Points, in no order, along strands that fork and pass close to each other.
Two points are linked if the straight distance between their rows is under 130. Some points are linked to none.
<747>: [ 27   3  37   4 -18 -30  18  38 -15 -22  34 -31  33 -16   6  44  -2 -62
 -42   7]
<486>: [  0  -3  41  25  14 -25 -26   2  -5  -8   7 -42   3 -78 -20  11 -53  33
  -2  -8]
<464>: [-14 -36 -15  18  19  29   4 -18 -19  56 -23   1  72 -45   0  10  20 -15
 -15 -15]
<362>: [-18  51   1  41 -25 -19 -36  22   4  -8  43 -39 -14 -77 -54 -19 -42  44
 -11 -64]
<430>: [  4  39 -56 -48 -14 -26  18 -35  12 -21 -20 -48 -21  19   2   2  13 -16
 -31 -30]
<468>: [  9  -3  16 -30  -3 -17 -18   9 -70 -17  38  -4 -19  27  22   2  38  42
  10  17]
<396>: [ 29  10  24  -8  38  12  17 -21   2  20   9 -58 -37 -29 -24 -30   7  40
 -70 -16]
<422>: [-56  43  18  12  -9  18 -16  14  15 -13 -67  -9 -36  26  29  30  -9  37
  45  51]
<714>: [ 41 -28  26 -13  38 -24 -29  -6  26 -12   8  12  18 -51  46  32   1 -32
  11 -33]
<281>: [ 26 -27  49  47 -10 -84  -5 -19  29 -32  26  49  15 -39 -38 -27  -6 -47
  -5   5]
<125>: [-21  18 -15 -29 -51 -36 -23  10  43  20  38  38  -6 -23  27 -41   5 -15
  21 -48]
<410>: [  3  27  -1  -5  11 -21 -38  26 -34  34 -25 -27   0  12 -45 -25  30  16
  12 -55]
<9>: [ -2  15  21  10 -36 -69 -22  38 -27   3  25 -54  35 -26 -57 -16 -24 -61
  28 -36]
<40>: [ 26  38 -26  11  14  69  25 -29 -10 -80 -13  -5 -15  -9  54  33  49 -24
  63  26]
<827>: [-23 -55  16  12  27  64  12 -44  13  20 -27  41 -41  15  18  21 -48  78
  53  81]
<564>: [-19  14 -13  -8 -30 -39 -71  22  20   7  52  11 -23 -61  -9 -14   5  17
   4 -53]
<270>: [ 16   2 -38 -26 -55  24 -21  -4  -9 -26  89  59  15  23   7 -38  13 -86
  23   4]
<87>: [-15  33  24   2   0  -7  -8  47 -55 -38  26  12  41  -6 -11  44 -30   9
 -45  -1]
<16>: [ -9 -44  49   2  43  27  -1  -1   5  55  -5   9 -60  18 -29  11 -77  79
  17  42]
<79>: [-13  61   3  -8 -34  45  11  33 -22 -15  -9  -4  31  25  -2  30 -38  10
 -49 -14]
<901>: [ 37 -25  21 -10  21  -5 -10 -62 -15  -2 -35 -37 -21 -18  39 -28  35  17
  37  17]
<178>: [ 26   5  -9   5 -15  33 -32 -14  27  52 -43 -16  20  -5 -22  35 -95  61
   7 -47]
<417>: [ 13  11  14   0 -21 -74  14  35  12 -46  42  38  16  37  -1  -6 -30  17
  10 -40]
<441>: [ 44  -7  -1 -34   3  -2  21 -55 -72 -17  29 -39  22  18 -32   3  53 -44
  52  18]
<470>: [-57 -16  -8 -13  42  -4  16  33  25  53   7 -25 -11   7 -11  36 -51  28
   3 -15]
<732>: [ 20 -25   2 -30 -12 -65  21  30 -19 -15  75  49  -2  69 -15 -11   5 -30
  23 -28]
<828>: [-47 -25 -25  -9  17  20   1  53  13  64   7 -24 -33  27  17 -11 -12  49
 -24   7]
<374>: [-19  47  12   8 -16 -29 -28  31  49  16 -43 -13 -30  11  13  72 -28  41
  36   2]
<530>: [ 25 -39  11  23  56 -69 -35 -13  34   5   8 -27  -8 -75 -10  24 -18   8
  11 -44]
<227>: [-16 -25 -13  -7  29  19  69  -6  61 -34 -20   7 -37  10  70 -10 -22  11
 -33  26]
<269>: [ -9  15   7  11   2 -36 -44   3 -42 -49  33  32   6  30 -77 -62  23 -58
 -13  37]
<705>: [ 15  20  -6  20   8  30 -40  13   2  42 -75  15 -15  47 -44  21 -25  91
 -46   2]
<679>: [ 18  40   6  10   1  61   9 -27 -12 -88   2  62  11   7  24  11  26 -29
  48   0]
<898>: [-17 -40   1   0 -10  65 -12  23  35  74 -40  41   9  31  10  32 -96  33
  51  15]
<528>: [ 11 -29  37  17  24  50  57  -4  12  60  -4 -11 -20  25  16  11  35  51
 -30  57]
<449>: [-17 -31 -12   8 -22  69 -43  10  -4  67 -56 -13  18   3  33  15 -51  18
  47  34]
<508>: [ 42  30  23  41 -16  -5 -19   4   8 -12 -48  10   5  20   9  25 -50  93
 -54  10]
<750>: [  3  28  17 -39 -28 -17  30 -40   5  -5  90 -11 -16   6 -53   5  18 -73
   5  12]
<617>: [ -9  27  42  -7 -13   4   7 -32  15 -76  38  73  22 -13  11  -8 -18 -40
  38  -6]
<274>: [-35   0 -39 -29 -52   5  14  12  10 -14  71  54  22  15  41 -22  15 -28
  45  -7]
<53>: [-28 -22 -10  27  17  54  38 -65   9   5 -55   4 -21  41  34  -7 -22  77
  82  64]
<592>: [-42  55 -33   1 -15  55  31 -22   0   2 -52 -12  36  33   0  34 -31  29
   2   0]
<797>: [  2 -40 -33 -35   4 -67 -13  49 -12 -12  65   1   4  26 -16 -35 -15 -65
  -4 -24]
<718>: [ 10 -50 -20  16  29  -7   3 -18  -3  66 -23   0  26 -24  -4  47  13  41
 -37 -23]
<474>: [-15  21  31  -2   0  11   6  27 -23 -47  14  18 -11  32 -18 -49  40 -74
 -19  37]
<776>: [-22 -34  15   0  18   3 -17  34  24  81   9  14 -70   8  -4 -11 -56  80
 -36  44]
<621>: [ 20  14  12   5 -27 -64  21   1   8 -29 -20   1  -2  18  43   9 -30  42
 -16   2]
<596>: [  5 -37  -6  -5  61  31  13 -62 -17  10   4 -21 -13 -49  21  -3  63  23
  47   3]
<541>: [ -3  22   2 -10 -37   4 -72 -32   6 -48  40  84  24 -10  -3 -23  12 -87
  20   6]
<32>: [ 22  29  36  22  41 -55  25  13 -15 -17  -8 -26 -10  -1 -74 -15  15 -40
 -46 -30]
<319>: [ 33 -23   8 -22  40  52  35 -12  21  50  -9 -43 -48   6  16  -4  32   6
 -41   3]
<819>: [-15  30 -16  20   3 -24 -26  30 -27  11 -58 -10  13  30 -48  -6 -27  58
 -13 -46]
<92>: [ 20 -18 -28 -14 -12  38  29   8 -16  -8  28   4 -25  37  19 -63  73 -65
  66  -7]
<579>: [-27  -8 -17  17   2  63  45  35 -47  -4  16  26  25   9   1  10  53 -15
 -48  17]
<685>: [  7 -16 -45 -18 -17  18  35  44  36   2   6  22   8  15  43  31   9 -49
 -33 -43]
<380>: [ -5  22  22   4 -18 -54 -21 -38 -48 -14  10  11  19 -13 -45 -75  21   7
 -25  29]
<806>: [ -5  55  26 -23  -1  42 -29   0 -17  21   6 -52 -20 -22 -32 -62  28  31
 -19 -25]
<745>: [-27 -19 -37  -8   6 -12 -27  -9  31 -10 -68 -21   9 -26  17  -3 -10 -25
  31 -10]
<222>: [-18  22  33  16 -28  21  14  22 -21  19 -58 -35   9  37  24  20   1  20
  29  77]
<682>: [ 22 -10  13  -8  -9 -56  28 -20   6   1  34 -31  -9 -13 -10  23  49 -72
 -29  47]
<326>: [  1 -14  -3  12 -30  13 -67  45  16  47 -46 -11  22  -9  49  11 -43  24
   0  23]
<619>: [ 35  16  12 -27   0  18   4 -30 -41 -27  63  -5  17  28 -57   7  14 -91
  40   0]
<13>: [-40   0 -40 -27 -27  -7 -10  -1  42  38 -18 -23 -17 -15  45 -20  -6   6
  47 -19]
<446>: [ 34 -10 -16  -4 -39 -69   0  40  -3  25  32 -39  27   0 -33 -47 -30 -31
 -21 -58]
<868>: [-70 -33   6  30  25  55  12  34 -25  14 -13  39  48 -24  11   3  -2   2
 -13  17]
<171>: [ -6  14 -37  -1 -31  31  36  -1  55 -35 -10  23 -14  10  61  -6   7 -15
 -35   8]
<210>: [ 12 -33 -30  10 -15  38  43   5 -13   5 -13  -1  17  35  43  35  32  26
  50  -1]
<759>: [ 20  39  19 -27 -24  22   6 -29 -11   9  29 -18 -27   4  -4 -56  80  -6
 -17   5]
<556>: [ 19 -33 -30  23  26  90 -15 -14  22  -7 -54 -15 -12 -11  68  37  14  -3
  29  60]
<848>: [-24  18  -3  19 -49  16  30  -6  -8  41 -67 -39  37  24 -17  29 -28  38
 -23  67]
<214>: [  5  19  -8   2 -40  25 -32  52  11  19 -36 -35  25 -13  25  -4 -21  -7
 -55   4]
<573>: [-25 -42 -20  -6  69 -24  39   2  34 -10 -15 -17 -34   2  28  22 -73  27
 -20  22]
<568>: [ 14   8  18  25  11 -60 -38 -16  31 -60  14  18   0 -46 -52 -33 -27 -78
  -5 -24]
<348>: [ -2  -6 -31   6  26 -56 -17  -9   0 -60 -55   8   7 -18  -9  -5  -5 -50
  -2 -13]
<892>: [ 72 -22  -6   3  20   8  -6   6  23 -17   6  36  15 -11  37  29  41 -55
 -36 -33]
<744>: [ -9 -23  28  20  18 -12  35 -43  -1   5 -80 -12  -1  22  16 -32   7  60
  59  24]
<264>: [  7  -2  45  45 -22 -72 -19   4 -24 -10  14  28  25 -32 -15 -23  28  22
 -21  15]
<649>: [ 42   8  33  -7  50 -29 -18   5 -11  -7  45 -33 -43 -37 -48 -13  22 -27
 -37 -38]
<204>: [-37  17  -7  -2 -10  25  37  13  -3 -30  34  63  11  16 -24 -27  50 -48
 -42 -13]
<307>: [  8 -17 -19 -24  32  46  12 -38 -60  -8  29  -9  10 -38 -16  11  76 -18
  34 -14]
<815>: [-12  14 -61 -31  28 -13  31 -43  21 -20  11   3 -28  11  -9  26  32  24
 -40 -37]
<689>: [  5 -30 -47   5   9 -39  31 -40   2   9   3  27  22  11  -2  49  49  17
 -29 -28]

Follow the links from the first point to the second, and from the first to the third. Name the last point that the two ways share.
<868> / <530> / <40> => <125>
<617> / <227> / <269> => <125>
<449> / <53> / <422> => <79>
<596> / <422> / <326> => <79>
<508> / <32> / <528> => <396>

A fork is a point with three links. Follow the links from the first point to the second and name the forks in between, in order.
<573> / <474> => <125>
<16> / <222> => <79>
<32> / <797> => <396> > <806>
<508> / <32> => <806> > <396>

A fork is a point with three links, a tip a point with one. Leave the first point through the second and follow the links. Name the first fork or tip that comes.
<868> / <579> => <125>
<307> / <441> => <79>
<732> / <417> => <806>
<568> / <281> => <430>
<806> / <410> => <9>
